Each row is a point on a tangle of strands that fork and nearly touch. The rows are in no order.
(in the rows, 100 means zero)
Two points are linked if the straight distance between their rows is under 83.8. Some points are linked to none.
vinir: [ 79 104 116  94 121 103 101 121  79 112  80  89  82  93  80  96 100  93
 118  82 134 119 104  76  95  97  89  75 107  66 119 104 114  87 105  97
 129 137 103 109 101 116  88  78 101  97 107 115 118]
Sig: [125 109 104  66 105  83  66 100 122 119  84  82 113 104 108 129 131  91
  69 136  86  92  79  90 107 101 128  81  95  98 122  74  68  83 104  99
 100  89  94 101 107  77  94 104  80 114 123  65  92]
zudo: [101 102 100  94  99  94 117 106 111  99  88  88  90  94  99 106 117  98
 104 110 102 121  93  99  88 107 100  85 104  78 103 108  91  80  90  96
  94 125 106  99 100  97  81  95  85 107 110 118  98]
Fidum: [ 78 122  91 123  82  80 129  90 106  88 122 101 111  80 127 119  77 105
  99  98  82  98 118 101  93  90  85 111  86 122 106  82  62 109  95  86
 128 105 108  93 107 109 105  98 114  94 105  86  78]
vekat: [ 96  77 121 102 103 105  86  77  99 105 105  81  92 105 103  70 107  86
 108 106 128 106  83 112  89 119 124 102  93  93 143  66 131 106 110 120
  80  74 111  72 103 111 102 106  88 100 110 114 106]
Maf: [139 110  98  93  98 112  95 132  94 109  78 113  93 127  70  92 123 114
 107  79 120  96  98 105  91  82  86  95 123  68  33 116 117  95  89  92
  95  87  80 115 112  72  96  85 105  97  88 102 135]
zutun: [ 78 110 115 100  89  88 106  84  98  80  92  95 102  85 120 120  86  88
  82 106  89  98 107  81 101 101  97  87 109  98 116  91  83  98  95  98
 109 110 127 100  75 113  93  88  83 101 103  90  81]
Des: [ 74  83 129 120  72  99 139  86  81  87  94 107  80  81 118  92  71  96
 130  78 127 106  90 118  79  87  79 108 101 118  96 105 114  96  98 100
 102 113 104 100 114 103 110  83 126  87  87 127  91]
zamo: [119 134  63 122 105  82 109 130 104 104 105  96 113 115  69  93 111 110
  80  76  90  88 136 102 109  91  90  97 125  79  61  96 101  91 101  85
 101  82  97 108 102  96 100 106  98  96  91  87 114]
Siman: [103 131  77 110  95  87 103  87 117  99 116  83 112 100 110 117 104  99
  78 116  74 101 120 103 100 105 105  96 105 102 115  77  61  93  92  88
  95  99 116  92  83 107  88 121  83 114 117  78  79]
doku: [109  99  71  99 100 106  98  95 101  93 122 107 107 110 115  79  92 100
  85 118  71  99 113 115 120 124 117 119  91 113  74 104 113 106 111 125
  73  87 106  91  72 103 109 132  93 104  89 117 103]
Forir: [121  92 109  68  84  93  72  98 115 110  90 105 118 103 121 137 128 103
  70 139  87  71  58  95 106  98 125  93  87 124 108  98  74  94 103 100
 102  80  83 106 121  70 100  98  90 110 123  57  90]
pebor: [119  84  89  94 112 114  85  71 119 131 122  64  87 112  93  96 119  97
 109 121 116 107  74 118  78 120 134 106  89 104 161  86  80 116  99 114
  89 100  84  78 117  93  89 127 104 114 134 108 105]
Bog: [132  98 105  61  88 109  90 103 119  96  81 101 113 101 109 127 135 112
  78 133  78  91  76  96  98  93 113  91 101 100  80 128  76  79  92  98
  68 107  94 103 113  67  91  81  86 113 111  91  98]
Sog: [ 72 129 110 131  93  80 124  83 105  87 124  88 116  87 111 112  79  98
  96  87  96 103 109  93  79  76  82  99 114 112 127  74  68 108  85  77
 130 114 125  93  92 124 102  92 101  92 118  76  64]
natad: [ 69  86 110  75  92  76  71  89  75  92  90 113 101  75 126 113  98  97
 108  99  95 106 115  93 114 122 107 102  63 122 124  67 105 134 140 116
 123 102  85  90 118 107 115 101 117  77  81  95 117]
duz: [ 97  75 128 100  86  98  91  72 107  91  99 102 104  98 117 109  91  94
  84 110 103  86  71  99 100  99 115 106  98 113 121  94 102 107  94 112
  87  74 103  91 105  96 105  94  90 106 104  79  89]
Bomu: [134  93  96  83  90 103  63 116 106  98  91 111 114 125  92  63 113 103
  72  99 102  86  97 117 118 101 115  97  96  99  69  94 138  90 112 114
  72  58  80  87 111  73 122 111  84  81  83  98 116]
tuto: [123  75 109 115 119 139  94  93  98 112 108 106  84 119  76  77 100 113
 137  96 132  90  60 121  81  95  91 117  93 114 123 115 112 129  91 101
  92  91  72  99 131 104  99  93 126 103  98 110 109]
mos: [ 79 133  69 106 118  88 102 122  83 106 110  97 101  89  99 102  93 104
 100  75  89 108 131  82 111 104  83  95 107 100  96  86  92 103 110  91
 135 121  91 106 102 126 108  97 119  83  94  96 102]
ziz: [ 98  97 108 136 137 128  98 100  92  94 112 112  99 130  61  76  83 100
 111  85 111  97  95  90 109  82  82 108 122  86  93 125 122  96  91  84
 103  94 118 119  81 118  85  92  91 122  95 105  91]
fipel: [110  95  95 102  90 102 140  81 124 100 117  87  91  91 113 126  97 107
 100 120  83 107  85 100  82  90 101  95 103 109 107 120  51  89  74  86
  93 122 115  87  99  86  87 117 110 123 116  93  74]
Degu: [ 97  78 124  98 114 117  62 110  86  98  89 118 113 108  74 105  93 114
  86  91  89  61  65  74 124  98 106 109  99 104  82 108 129 121 103  88
 104  68  92 131  94 109 104  82  94 103  83  56 112]
zasa: [118 113  95  93  78  88 121 131 103 106  78 110  90  96  94 112 121 118
 103  86 107 100 111 108  91  85  80  82 110  79  41 116  89  81  89  88
 109 125  79 109 123  68  95  80 108  81  92 116 126]
kabal: [ 99 104 102 135 103  97 111 102  96 111 101  90 105 119  75  71  96 100
 108  77 123 110 105 108  86  91  93  95 115  78 119  84 109  98 104 103
 102  89 104  89 107 113  91  96  92  99 106 104  96]
vig: [ 95 108  91  76  99 104  95 123  90  86  93 122  96  79 119 126  92 112
 100 114  69  96 110  82 125 117  93 100  79 115  79 121  86 106 115 102
 123 124  98 115  90 103  97 100 104  97  81 111 106]
Lafe: [ 76  72 106  93  92  85  87  69  82 105 101  88  82  78 124  82  96  87
 117 107 125 136 107 110  92 127 125 110  67  99 145  61 136 133 127 125
  98  94  97  69 106 114 118 113 117  90 104 128 126]
Bafum: [ 92 117  70 127  83  88 142 107 109  95 119 107 108  89 105 123  73 113
 106  93  77  84 111 101 101  85  79 107  96 126  85  99  64  99  91  84
 111 107  97 106 115 100 106 100 120  94  95  83  81]
vako: [114 109  61  82  96  88  83  90 107  96 116  98 110 106 112  78 108  87
  80 112  70 110 126 110 119 142 125 111  80 111  93  76 113 100 119 126
  72  75  97  88  78  99 117 134  93  98  98 104 113]
zaka: [ 99  86 111 126 104 110  80 102  88  91 105 124 112 110  76  88  80 114
  98  90  95  75  81 101 115  93  94 116  99 118  79 114 127 114 101  96
  95  69  94 114  96 107 104  90 104  87  78  78  99]
Votu: [116  85  95  50  97 115  68 126  92  89  81 125  94 100 111  95 116 119
 103 129  76  93 103 103 126 115  97 100  86 112  53 131 125 103 108 117
  84 110  79 102  89  77 108  98  91  91  79 129 123]
gopig: [ 96 107  93  91  89  98 106 124  98  87  89 116  94  72 114 136  98 120
 116  99  79  84 106  95 114  98  81  99  80 130  75 120  73 108 112  91
 125 124  80 118 115  89 105  87 119  89  82  92 117]
vamuz: [117 145  46 102 105  71  98 126 117 111 109  85 123 109  72  97 114  93
  74  89  78 100 141 104 117 105  95  81 121  81  78  64  88  85 112  95
  96  89 108  96 109 106  97 119  85 100  99  88  94]
kom: [ 97  59 125  67  70  82  78  66  97 105  96  86  90  79 142 105 118  84
  95 124 122 114  81 118  85 121 142  97  77 105 121  66 113 111 114 120
  81  76  89  72 114  76 118  98  93  88 110 107 120]
Dorup: [107  92 105  88  86  73  75  87 114 122 104  97 120 106 105  97 116 104
  73 106 110  86  84 118  98 101 128  91  88 107 120  66 108 103 112 111
 101  59  79  85 126  84 117 104  90  88 114  66 107]
petev: [110 129  59 105  98 100 123 123 121 104 108  98  97  97  98 103 111 109
  99 102  79 111 128 119 102 104  99  97 104  91  80 111  81  88 100 102
  99 124  96  99 105  95  96 123 102 101  99 123  98]
dibif: [124 117  71  76  99  89  97 127 129 114  87  83  92 106 100 116 139 110
  81 124  75 111 114 121 101 118 114  88 103  89  74 107  76  73  96  98
  81 124  79  99 107  70  90 101  79 108 108 108 109]
Rul: [ 70 134  73  90 109  88  95 108  86  93 109 100 112  81 123 114  86  94
  95  89  82 103 134  73 118 117  93  94  88 111 102  71  90 110 129 100
 134 119 100 103  86 121 108 107 117  91  92  99  95]
luf: [108  79 105 120 108 107  94  80  93 107 103  90  88 122  85  57 107  91
 121  85 140 110  97 127  84 103 111 110 104  86 126  74 143 109 106 123
  82  73  95  74 110 113 100 119 105  94 103 131 110]
tavi: [114 127  54  92  93  83 121 115 136 118 102  83  93 102 105 116 130 120
  92 112  77 111 128 126  89 116 102  92  98  94  92 103  51  85 104  92
 100 127  87  97 121  76  91 113 107 102 105 104 109]
Zoteb: [109 129  52  80 104  58  88 121 115 107 101  92 119 110  85  84 115 102
  69  94  69 110 148 103 118 122 112  88  99  95  79  62 105  93 124 115
  96  85  85  95 106  97 110 128 100  88  93  90 113]
nuno: [ 68  99 105  72 126 111 105 118  73 111  88  90  81  89 102  90 101  84
 116  89 127 128 118  81  98 104  89  82 106  65  98 123 131  84 101 106
 119 152 105 110  76 118  89  86  94  97 100 152 106]
kego: [ 88 127  53 111 101  89 136 123 112  99 104  95  97  84 105 102  98 100
  99  83  88 114 138 100  97 101  85  90 116  82  77 112  76  77  92  84
 112 138 104  93  99 109  98 109 103 104 103 126  87]
gagak: [101  90 103 127  96 114  96 105  86  82 114 132 114 123  88  68  81 104
  95  87 103  74 104 116 119  93  87 126 101 107  56 114 150 103 110 113
  84  59 103 110  88 105 115 105  99  91  70 105 103]
piti: [125 109  77 115 112 122 108  87 111  89 125  78  98 113 103  97  94  88
  95 127  75 102 103  99  99 116 112 106 115 103 121 115  75 105  77  94
  77 103 122  91  67 112  93 129  88 132 118  99  72]
sifet: [118  97  80 138 113 140 115  85 118  88 130 101  97 127  91  84  89 103
  96 115  86  98  88 110 101  98 102 121 116 107 109 125  96 102  81  93
  72  86 124  90  71 108  92 127  93 127 103 102  63]
Seg: [ 83 107 121 108  94  87  79  93  91  89 105 114 118  96 116 140  78 106
  92 105  81  73  97  81 116  92  89 106  92 136 115  83  75 127 107  85
 136  97  96 120 105 110 102  88 112  87  94  48  94]
Dezar: [ 66  96 123  82 107  83  68  92  82 101  88  97  95  78 123 104  98  88
 102  98 111 108 109  74 104 119 106  89  82 100 133  66 102 119 123 116
 129 116 106  99 102 116 101  94 103  77  99  94 110]
nus: [ 87 106  88 132 124 124 119  97  94  94 127 100  99 114  97  71  73  80
 113  95  98 110 120  94 109  96  87 116 119  94 103 122 119 102  86  97
 100 101 137 102  54 140  93 120  85 126 106 118  62]
ture: [ 74 133  81 124 108  97 124 115  85  99 105  95  90  70 106 113  76 101
 122  64 109 111 127  86  95  92  77 103 103 107 104 100  78 101 102  84
 144 134  96 108 100 123 106  87 129  84  98 109  97]
Komuk: [123 109  84  98 125 110  99  85 131 137 112  58  90 125  80  94 128 103
 113 113 107 118  82 112  82 105 125  90 111  79 154  88  65 100  96  99
  91 115  89  87 111  93  81 124  87 114 139 109  90]
tinan: [ 80  80 125  81 122 113  55 115  76  88  91 119 103  93  78 111  83 106
  98 100  89  77  86  70 128 111  92  99  87 106 110 109 124 126 112 101
 117  96 105 121  95 128  96  87  99  96  82  71 112]
zesab: [101  99 116 111  89 100 110  99 106 108 102 106 102  95  92 130  95 117
 100  96  97  75  74  90  91  77  85  98 104 114  90 120  78 103  86  80
 107  97  89 119 124  83  93  73 106  98  99  60  97]
Vepef: [122  80  92 114 118 139  99  89 116 106 117 101  85 113  79  88  98 122
 134 110 106  86  71 115  88 106  93 118  86 126 143 117  85 128  97 104
  95 101  78  89 130  97  90 112 119 107 108 104  97]
kesa: [ 91  96 110 130 104 124 145  94  93  86 111 118  83 107  93  86  68 106
 134  83 110  97 104 109  95  73  64 116 107 118  77 139 107  97  82  86
 102 110 115 108  88 114 105 105 120 103  82 126  76]
tezo: [ 91  92 121  92 109  95  68  90 103 110 100  88 103 113  83  81 105  83
  93 105 109 108  88  92 109 108 111  92 101  84 132  78 121  97 105 109
  92  84 106  86  96 115  97 102  83 102 110  88  99]
nel: [102  87 107  61  94 111  88 113  98  85  80 122  94  83 121 124 111 113
  96 130  67  91 103  95 123 118 100  94  90 112  67 133 100 102 106 107
  92 124  99 113  81  87 100  93  90  95  80 119 113]
zeg: [103 104  65 119  88 111 124  89 109  78 130 115 112 117 118  74  87 100
  92 108  72  94 115 131 111 102 107 132 105 115  72 120 109  94  88 115
  70  74 115  93  77  90 113 134  98 106  87 113  89]
zof: [114 109  97 108  93  97 100 103 116 105 105 111 116 105  98 140 104 118
  83 106  81  65  75  97 106  83  96 104  96 128  98 104  56 112  97  89
 112  79  89 116 121  78  93  91 107 105 103  54  87]
bag: [111  95 112  99  97 107 115 104 107  91  85 103 100 105  91 104 107 103
 101 104  97 102  89 103  97  81  92  92 113  92  85 123  87  75  77  85
  86 116 108 111 108  84  86  80  94 102 102 110  99]
gozed: [129 100 104  80 117  95  75 106 122 131  89  84 106 113  83 118 140  99
  81 115 101  93  76  88  94  94 119  76 105  87 120  95  65  86 101  94
  98 101  87 108 123  79  86  92  88 115 135  74  98]
nop: [ 89  81 134 119  78  97 100  94  95 109  95 113 111 107  87 110  94 106
  92  72 118  74  62 102  87  75 105 122 104 100  93  99 123 114  93  79
 106  65  87 118 120  97 105  63 104  90  86  51 113]
naz: [ 90 102  99 128 116 123 133  84 102  82 120 115  95 103 102  85  65  94
 112  98  95 107 108  99 102  81  77 111 113 107  90 138 104  93  76  89
  97 107 129 106  66 125 103 110  98 117  94 114  61]
lagu: [ 78 124  68 139  94  95 131 115 102  86 117 120 109  88  99  94  67 110
 104  76  87  92 130 100 104  84  74 112 111 114  77 107  94  95  96  76
 113 101 107 109  94 118 112  91 110  93  93  95  84]
sapi: [ 83  86 118 101 142 126  88  92  93 104  95  90  88 107  84  76  94  83
 129  99 133 125 101  83  93 112  94  97 112  72 133 113 143  97  97 107
 107 117 123 104  78 130  83 104  91 114 113 133 100]
fimil: [ 99  72 138 100  88  98  79  89  98 107  99 110 117  98 103 108  93 102
  84  97 111  67  60  96  95  95 110 113  92 116 113  97 119 117 106  95
  97  64  90 104 125  98 114  76 100  90  99  58  98]
lonos: [ 67 145  72  94  88  66 109 101  92  84  99  95 115  78 144 126  98  96
  80 102  70 112 147  81 114 105  96  93  96 114 100  62  77  92 113 103
 127 118 104  97  96 111 103 101 111  95  97  94  89]
memor: [ 92  94 111  93  83  76 100 114  76 110  84 108 100  93  96  73 101  94
 108  80 125 114 125 109  94 103 100  87  98  78  86  83 137  91 113 121
 104  96  95  92 103 103 108 100 105  76  87 131 126]
zez: [107 100 105  86 105  95  83 111 107 116  88  80  92 108  85  94 119  99
  95 103 108 110  98 103  97 110 107  79 101  72 122  87 105  88 104 109
  95 105  94  92 111  93  87  98  82 104 112 104 110]
Mus: [ 87 143  71  88  88  75 109  98 113  94 105  91 114  90 129 128 108  97
  82 116  67 103 128  99 106 112 108  98  91 108 101  71  66  95 108  98
 109 102 107  97  90  99  97 114  97  96 103  80  91]
dol: [103 117 104 114  91  91  86  82 100  98 118 116 126 100 113 139  85 108
  77 115  73  71  90  93 114  87  99 112  96 137 107  82  64 117  96  86
 127  73 101 113 107  99  97 102 100 104 100  42  74]
pati: [128  87 122  77 106 101  58 123  88 105  78 110 108 131  70  70 125 101
  90  86 121  92  89 101 113  97 110  91  94  77  63 102 152  98 107 110
  83  61  81  98 114  87 110  97  94  84  77  95 134]
Vuze: [ 71  90 117  81 124 111  74  92  78  97  86  99  82  82 111 102  89  90
 120 112 112 110 103  72 109 121  96 103  87 104 140  93 111 122 109 108
 126 125 108 100  86 131  88 107 111 103 100 115 112]
Desom: [ 76  84 126 131 105 101 116  83  91 106 112  95  89  93  92  95  72 100
 134  77 136 102  80 101  71  95  86 115  97 116 146  89 102 125  95  86
 122 109  96 104 120 123 100  79 126  96 103  93 100]
Rodo: [ 66  80 132 108  78  91 119  90  73  80  89 117  86  56 126 106  56  93
 131  82 120 107  93  99  93  95  80 107  84 124 105 103 116 119 103 103
 119 118 104 103 100 111 119  77 120  82  87 119  92]
ser: [133  98  81  98  96 117 125  89 127  90 109  95  97 101 107 136 107 102
  95 137  67 101  88  95  94 106 111 107 105 115 102 123  42  98  67  91
  76 117 109  93  85  82  89 126 112 140 109  87  73]
gesip: [119  83 101  70 101 111  63  99  98  91  90  89  98 101 112  94 117  90
  88 136  87 101  88 100 114 130 131  96  88  96 105 101 108 100 105 119
  69  89 102  86  87  90 110 117  83 110 104 107 103]
fipeb: [ 88  91 120 114 138 119  92 104  85 101  97 101  98 118  73  76  86  83
 118  84 115 112  94  79 111  91  86  88 118  73 106 119 127  84  90  94
 106 112 129 114  71 124  81  97  81 118 106 110  88]
fad: [119 131  60  84  80  65 105 106 134 122 108  80 102 103 109 108 134 103
  74 115  87 112 133 130  92 108 124  92  99  97  99  70  62  79 108  98
  95  98  82  89 120  75  96 119  90  95 110  94 104]
rav: [ 86  82 148  83 116 114  93  80  91  95  75  84  98 112  88  87 121  69
 106 107 126 127  79  82  98  98 107  89 111  67 116 112 123  65  93 108
  67 105 127 105  82 121  82  81  74 127 113 124  97]
puveb: [ 84  72 124 105  97 105  95  85  92  98 104 104  93  81 104 100  81  97
 130  94 109  98  79 101  93 108  95 108  84 118 137  94 102 130 110 100
 117 102 100  98 120 111 104  91 114  90 101 105 103]
sug: [125  79  93  86 111 126 103  74 118 104 112  84  84 107 108 103 113 105
 123 121 101  95  69 119  84 111 116 106  86 112 137 113  70 119  95 107
  83 112  84  86 117  87  92 118 113 113 118 110 105]
liv: [127  88 122  57  79 107  85  97 109 101  74 105 120  94 120 129 130 104
  67 129  98  71  47  91  93  78 112  91  89 105  98 124  88  76  90  98
  77  81  89 116 120  63 113  80  89 117 119  73  99]
tobev: [ 84 109 104  97 112  89 100 132  69 114  78 104  90  98  80  90 100  91
 102  62 131 114 124  81  95  95  81  80 115  62  84  89 129  89 105  96
 128 124 102 113  86 119  99  83  98  85  94 116 122]
Bizop: [ 94 111  88 137 116 107 117  93 107 104 122  87  96 116  78  66  83  93
 110  84 108 113 118 109  95  93  90 112 111  83 120 101 108  99  88 101
  98  98 125  90  85 123  88 120  93 108 107 104  76]
tib: [ 90  92 102 106  91  78  98  70  96 108 108  73  91  91 109  87 102  90
 115 100 110 129 109 118  80 122 119 103  87  91 147  71 111 123 110 119
  91 102 103  74 103 110 101 119  95  93 109 117 103]
Sabu: [ 97  84 111 135  92 121 143  88 101  86 111 108  80  92  96  90  62 104
 140  80 125 101  86 112  83  74  71 125  99 124 102 118 109 111  90  86
 102 102  99 102 106 104 102  92 135  91  85 110  76]
Lavip: [116 108  75 119 101 109 115 108 104  90 110 129 112 124  96  66  91 108
  97  93  86  82 120 136 112  90  81 124 105 114  45 116 127  96  97 110
  77  73 100  98  89  96 113 119 100  95  81 116  95]
nuzul: [ 73 114 124 122  87  79 122  81 105  98 100  88 103  88 102 118  85  91
  92  87 106 101 104  84  90  75  92  77 116  89 119  80  78  86  82  76
 118 115 131  98  91 114  91  74  89  95 116  78  70]
Zade: [116  90  90  97  81  90  84 105 109 112 107 107 108 111  95  77 114 104
  80  97 104  90 102 127 106 103 122 102  88 104  98  77 116 102 115 122
  83  56  78  80 120  79 123 110  94  81  94  91 108]
ven: [131  94 108  84  90 115 116  86 115  81 103 110 105  93 112 139 110  97
  86 149  69  84  70  86  98  98 116 109 105 115  95 138  51  95  63  94
  73 102 110  99  82  81  97 108  99 127 107  77  79]
fibi: [ 77  67 118  96  83  97  92  86  84  93  98 116  99  71 124  95  84 105
 121  98 113 106  99 106 102 106 101 115  73 126 122  83 112 134 127 117
 106  91  86  90 119 100 119  91 121  81  86 117 118]
benu: [107  85 107  80  88  75  74  70 109 120 100  83  98  95 127 110 121  85
  83 122 106 101  87 111  91 110 142  94  80 109 141  67  91 113 110 120
  96  84  85  77 113  79 107 118  92  95 120  84 107]
lased: [114  83 129  81  85 106 116  74 113  83  87  90 107  95 116 127 121  83
  84 137  92  98  64  78  84  89 117  98 111 101 103 131  63  75  70 103
  62 105 120 103  84  87  93  88  91 133 112  93  83]
visut: [ 91 107 100 106 118 109 124 120  83  98  92 107  93  89  93  86  84  99
 117  77 115 110 115  95 102  86  70  94 116  87  63 135 115  86  95  91
 120 135 106 117  81 105  96  89  98  97  93 134 108]
ruma: [ 71  88 127  76 126 118 101  89  72 100  96  98  86  92 112  83  87  71
 118 103 123 131 111  88 102 113  91  97 105  72 107 122 142  88  91 109
 102 129 121 104  56 121  86  95  88 115 100 146  95]
netu: [116  89  97 132 135 139  94  97 110  86 122 112  93 130  69  71  86 106
 106  98  92  86  82  94 108  94  90 114 114 105 103 129 104 103  84  92
  82  85 116 104  86 110  86 105  86 129  94 101  80]
nol: [106  79 127  78  84 111 102  80 106  85  86 104 105  93 117 117 110  98
  88 129 102  96  62  95 100 101 121  93  99  99 114 110  92  86  85 111
  74  89 108 100  94  95 101  94  89 114 112  97  92]
liga: [133 120  73 118  91 107 109 131 103 105  96  98 106 124  68  84 116 119
  96  75 102  93 119 119 100  82  84  95 118  82  49  98 101  96 101  93
  93  83  82 112 114  82 106  99 106  93  87 106 125]
bak: [ 76 103 111 101  97  77 103 116  61 109  90 109  98  88 103  76  85  89
 112  64 140 117 135  93  97  94  84  92 104  80  74  79 147  89 114 115
 126 106  96 102  88 118 115  87 112  78  88 136 123]
niv: [105  79 102  96  98  95  92  99  89  98 102 107  90 116  99  65 106  91
 114  85 122 113 109 129  94 101 103 105  89  89  93  83 148 102 113 123
  90  80  94  77 103  91 112 114 103  89  87 135 122]
Satuv: [ 88  60 108  80  85  85  87  68  82  96 105  91  83  75 143  97 109  88
 109 120 115 126  98 121  97 136 142 110  71 110 129  71 133 132 127 126
  81  82  94  69 101  87 122 116 106  94  95 133 131]
neno: [ 97 125  76 132 108 102 132 123  93  94 108 111  99 103  87  87  76  99
 107  75 109  99 136 106  98  78  62 105 123  96  54 122 106  92  90  90
 114 105 110 115  86 108 110  93 112  99  83 120  97]
kino: [124  89 125 106 109 112  74 118  93 109  90 113 108 140  63  72 109 105
  81  75 125  78  72  98 101  80 108 109 113  72  67 105 145  95 100  98
  87  50  83 116 108  88 114  90  97  94  92  69 124]
Nolid: [131 102  92  68  87 100 104 116 126  96  73  96 103 109 109 117 136 104
  76 124  75 107  98 104 102  96 105  88 111  86  62 123  91  64  92  98
  61 116  96 108 107  56  94  91  80 108 100 112 100]
zofo: [103  93 137 126 104 117  89 103  87 113  87 106 110 123  57  97 105  98
  95  72 124  79  65  94  83  81 103 113 110  82  85 100 128 105  95  85
  95  62  88 121 115  91 101  72 102  99  88  60 120]
Todan: [104  76 111  51 103 100  60 123  84 101  75 117  95  88 100 101 111 115
 101 115  94  96 108  92 119 118 100  91  76 101  67 108 134 105 120 117
  99 102  76 102  93  84 105 102 103  83  79 119 133]
pil: [ 74 125  78 105 116  98 127 119  83 104 101  90  86  82 100  95  91  95
 108  74 114 123 135  86  95  89  83  82 128  76  82 115  99  73  93  91
 126 143 113 105  82 119 100  88 102  94 106 132  95]
lomo: [ 96 114  63  77  83  58  92 104 108 107 101  86 114  96 110  90 114  95
  73 106  71 123 143 115 107 130 127 101  89  93  87  63 119  92 124 124
  84  89  95  84  93  92 114 125  85  81  92 110 110]
mig: [131  93  92  95 121 108  88 100 125 136 103  76  94 121  71  99 132 106
 105 107 110  97  72 101  79  91 114  84  99  93 142  98  66  96  95  96
 100 108  83 103 133  79  83  95  90 113 135  91 102]
datuk: [ 90  78 137 125  62  93 137  66 105  94 100 103  98  98 113  96  89  94
  96  94 124 101  78 117  76  76 101 106 105 108 105  91 106  80  81 101
  83  81 122  83 109  93 106  90 105  99 101 105  74]
Mimuz: [ 81 111 113 100 104  93  79  94  96  86 101 105 110 100 104 118  97  97
  88 105  83  87 102  80 113 105  95  99  96 118 122  81  86 118 108  99
 122 101 109 101  92 118  92 105  98  96  99  72  94]
mip: [109 111  89  98  80  95 118 131  93 104  91 116  94  91  96 125 102 121
 106  85  93  87 106 107  97  89  81  97  95 108  56 121  83 101 105  80
 113 119  80 114 116  74 104  83 115  81  89  96 122]
bifid: [111 143  69 109 108 102 110  85 121  95 127  67 104 107 113 122 100  87
  92 121  71 109 120  87 105 121 116 101 110  97 123  90  55 102  80  87
  96 115 128  92  66 118  83 139  87 138 121  88  74]
Dirag: [ 81  90 112  86 125 119  71 111  78  92  93 114  95  86  89 107  85 100
 123  93  99 101  99  69 125 116  85  97  88 111 116 112 109 121 106  94
 127 123 104 116  87 127  90 101 106  95  94 100 107]
ruga: [ 62 102 107 110  93 104 127 111  84  87 103 111  86  63 121 114  62 103
 127  79 104 110 108  83  94  94  77 107  91 127  99 109  91 104 107  87
 134 143  99 106  99 115 116  80 131  83  93 110  94]
peme: [111 116 101  99  87  91 107 132 104 103  68 101 103 111  90 106 122 110
  85  77 104  99 105 102  98  80  85  89 126  65  34 121 110  72  94  86
  93  95  96 121 102  67  91  76  89  97  91  95 124]
vedi: [ 89 104 106 134  99  96 123  92  92 109 103  88  91  97  85  76  86  98
 132  70 134 115 111 112  79  96  88 106 103  98 141  83 103 111 101  98
 118 104  99  84 118 123 100  99 114  91 112 109 101]
rozig: [109  96 114  95 106 116  97 102 104  90  84 113  98 102  92 121 102 114
  98 104  87  89  82  80 106  82  92  83 112  95  88 132  78  96  93  81
 101 108 104 122 102  92  81  74  88 109 102  79 105]

A fork is a point with three links. Follow the links from the first point to the second and name the forks in between, in order.
fimil, niv: vekat
Bafum, Bog: tavi
dibif, luf: tavi, vekat
memor, dibif: vekat, tavi

Name the points in between on the shortest way along the links from the first point to the second, in order.
Bog, bag: Nolid, dibif, tavi, petev, kego, pil, visut, neno, lagu, Bafum, Fidum, Sog, nuzul, zutun, Mimuz, Seg, dol, zof, zesab, rozig
Maf, Lavip: liga, zamo, vamuz, Zoteb, lomo, vako, doku, zeg
kabal, zasa: vedi, Desom, puveb, fibi, natad, Dezar, Vuze, Dirag, tinan, Degu, zaka, gagak, Lavip, zeg, doku, vako, lomo, Zoteb, vamuz, zamo, liga, Maf, peme
fipeb, Zade: sapi, ruma, nuno, vinir, tobev, bak, memor, niv, luf, vekat, tib, Lafe, Satuv, kom, benu, Dorup
fimil, zudo: nop, zofo, kino, pati, Bomu, Zade, Dorup, benu, kom, Satuv, Lafe, tib, vekat, tezo, zez
mig, petev: gozed, Sig, Forir, liv, Bog, Nolid, dibif, tavi
